Each row is a point on a landscape with many valleys, with its height.
A ball rolls from a point to the lowest of its 4 nearest points, and stops where none of them is lower. Distance is the straight distance between rows; heights are no part of it.
K_563 (h 17.6): 79 80 103 103 142 71 134 133
K_764 (h 35.3): 118 90 81 79 85 125 100 111
K_531 (h 34.0): 111 101 80 70 83 133 84 119
K_394 (h 43.2): 103 140 86 87 97 118 68 69
K_124 (h 41.8): 100 103 103 103 80 67 98 47
K_253 (h 26.0): 99 107 125 119 99 48 81 70
K_793 (h 44.5): 99 126 92 79 88 122 61 53
K_139 (h 37.3): 105 106 77 72 82 139 76 120
K_621 (h 41.7): 110 104 81 87 81 147 72 111
K_804 (h 52.8): 106 66 120 109 119 74 102 113
K_658 (h 7.4): 86 79 111 109 83 100 99 105
K_952 (h 12.6): 123 130 87 100 101 110 94 81
K_841 (h 42.7): 100 139 86 99 91 139 75 78
K_83 (h 40.0): 111 129 85 103 92 143 77 88
K_455 (h 10.8): 94 105 121 136 97 86 97 92
K_959 (h 45.0): 97 107 79 82 74 155 70 107
K_967 (h 20.6): 86 72 99 116 141 112 121 162
K_336 (h 27.8): 116 133 86 102 98 127 78 80
K_984 (h 12.1): 83 113 82 85 96 132 131 145
K_607 (h 55.9): 91 133 73 72 88 150 90 148
K_391 (h 37.5): 100 114 98 79 82 128 61 38
K_469 (h 25.2): 126 107 85 102 92 129 98 97
K_871 (h 40.7): 99 116 77 64 87 135 83 133
K_285 (h 20.7): 91 101 110 131 89 96 106 90
K_886 (h 34.6): 91 71 111 93 130 67 119 124
K_963 (h 6.8): 65 106 96 88 89 107 120 134
K_153 (h 49.4): 88 126 72 66 82 146 81 137
K_587 (h 6.7): 84 91 107 109 142 94 122 150
K_557 (h 18.3): 90 86 112 124 85 102 102 100
K_999 (h 24.8): 86 85 113 93 127 76 103 136
K_476 (h 19.7): 124 111 106 104 92 120 56 27
K_38 (h 37.4): 71 90 111 93 98 91 93 131
K_544 (h 30.0): 132 99 92 88 94 92 83 43
K_359 (h 44.9): 94 120 103 114 86 79 110 72
K_600 (h 46.3): 64 102 108 97 103 100 104 137
K_723 (h 20.8): 95 75 119 119 95 91 89 110
K_705 (h 35.4): 101 85 95 105 78 110 115 97
K_873 (h 26.5): 97 96 112 113 82 57 85 51
K_676 (h 59.0): 121 107 92 84 92 82 94 48
K_726 (h 32.1): 77 77 102 113 130 120 110 164
K_277 (h 26.4): 106 96 79 69 84 122 105 120
K_872 (h 60.3): 97 63 116 99 124 67 113 117
K_311 (h 36.0): 114 106 130 120 118 43 95 82
K_712 (h 22.6): 111 115 109 103 86 132 64 19
K_979 (h 45.2): 111 107 82 97 84 147 76 102
K_385 (h 44.4): 121 89 131 114 112 28 96 68
K_686 (h 50.5): 118 88 132 114 117 25 110 66
K_270 (h 42.8): 129 94 96 97 89 84 94 37
K_348 (h 17.0): 133 104 100 96 97 107 67 36
K_198 (h 34.9): 84 66 110 98 131 60 127 120
K_657 (h 36.2): 85 79 114 95 114 80 93 130
K_84 (h 18.6): 81 57 93 115 142 105 134 155
K_464 (h 12.7): 63 101 96 108 99 128 123 148
K_289 (h 18.8): 108 107 92 114 87 108 119 85
K_851 (h 20.3): 84 77 116 107 94 91 90 117
K_444 (h 13.7): 115 118 90 108 93 106 116 79
K_483 (h 32.6): 105 97 125 114 98 43 76 66
K_944 (h 70.6): 64 103 107 109 114 111 109 150
K_255 (h 14.4): 81 73 98 118 146 93 139 146
K_356 (h 18.7): 100 113 77 67 93 127 111 139
K_55 (h 18.2): 65 110 90 93 93 121 128 140
K_500 (h 53.1): 115 92 100 105 82 73 97 34
K_248 (h 44.7): 92 71 114 93 125 71 109 125
K_41 (h 8.5): 121 128 88 97 97 101 106 74
K_857 (h 36.3): 111 97 129 116 107 36 83 69
K_97 (h 25.3): 114 117 93 81 89 113 58 48
K_847 (h 45.5): 114 97 130 125 125 37 120 80
K_934 (h 31.9): 100 120 98 110 88 87 114 73
K_536 (h 21.4): 109 120 94 106 90 92 116 74
K_18 (h 48.2): 103 55 120 111 123 63 121 108
K_242 (h 19.1): 125 106 99 88 95 109 60 40
K_670 (h 35.2): 123 99 83 91 88 136 89 106
K_802 (h 45.4): 96 124 74 66 88 140 86 138
K_244 (h 10.3): 75 89 97 86 81 104 111 115
K_397 (h 30.4): 113 80 125 130 116 77 100 103
K_467 (h 32.2): 95 70 121 108 107 84 92 118
K_697 (h 21.9): 113 110 99 88 89 119 56 38
K_276 (h 39.5): 118 98 82 82 83 135 87 112
K_223 (h 28.6): 125 113 91 80 96 95 77 53
K_650 (h 26.3): 115 121 90 91 93 89 106 64
K_381 (h 22.3): 80 89 104 114 137 107 113 158
K_226 (h 21.2): 106 108 127 132 109 65 93 91
K_748 (h 14.6): 117 128 89 84 101 100 79 66
K_293 (h 11.4): 136 99 100 96 97 101 75 39
K_433 (h 38.1): 99 128 75 72 95 145 102 149
K_288 (h 25.1): 72 84 107 95 88 96 100 119
K_803 (h 21.3): 117 133 87 93 101 113 79 76
K_552 (h 15.3): 84 109 85 74 89 117 124 132
K_595 (h 40.1): 109 59 124 124 125 65 123 101
K_507 (h 14.9): 84 88 109 97 135 80 117 140
K_437 (h 37.2): 106 87 87 82 80 116 113 107
K_680 (h 36.4): 116 78 127 134 125 66 117 97
K_701 (h 21.7): 102 83 122 129 101 88 91 104
K_560 (h 26.6): 101 94 99 116 81 110 119 89
K_343 (h 41.6): 109 90 90 102 81 118 115 98
K_816 (h 17.1): 84 100 88 75 84 110 119 125
K_630 (h 17.3): 124 128 86 103 99 125 91 87
K_310 (h 5.0): 121 128 89 87 99 97 94 69
K_505 (h 45.6): 64 93 102 114 110 127 113 155
K_561 (h 15.4): 94 118 80 81 95 137 127 147
K_530 (h 14.2): 78 112 85 81 92 119 130 137
K_616 (h 16.6): 72 108 91 98 94 132 133 144
K_235 (h 10.7): 91 111 115 118 90 58 93 70
K_37 (h 38.3): 116 94 130 133 125 58 114 90
K_949 (h 15.1): 83 68 96 116 145 102 132 154
K_488 (h 39.8): 92 114 106 111 86 70 104 64
K_454 (h 33.6): 121 95 87 97 86 126 106 102
K_62 (h 34.1): 74 98 110 101 124 89 103 145
K_589 (h 16.9): 122 114 89 108 91 115 114 87
K_991 (h 28.7): 104 110 125 121 109 51 88 81
K_133 (h 22.7): 84 81 100 97 79 106 109 110
K_229 (h 33.5): 95 83 92 94 78 114 114 105
K_823 (h 4.9): 84 78 107 96 137 68 124 132
K_693 (h 27.7): 97 110 100 122 86 98 118 81

Two balls start at each pair of points below. Name the first point that both come to, or write none.
K_500, K_857 => K_235
K_62, K_872 => K_823
K_991, K_680 => K_455
K_38, K_657 => none

For each start below, name the point where the ball stops.
K_391 => K_293
K_97 => K_293
K_693 => K_310
K_595 => K_455
K_793 => K_293
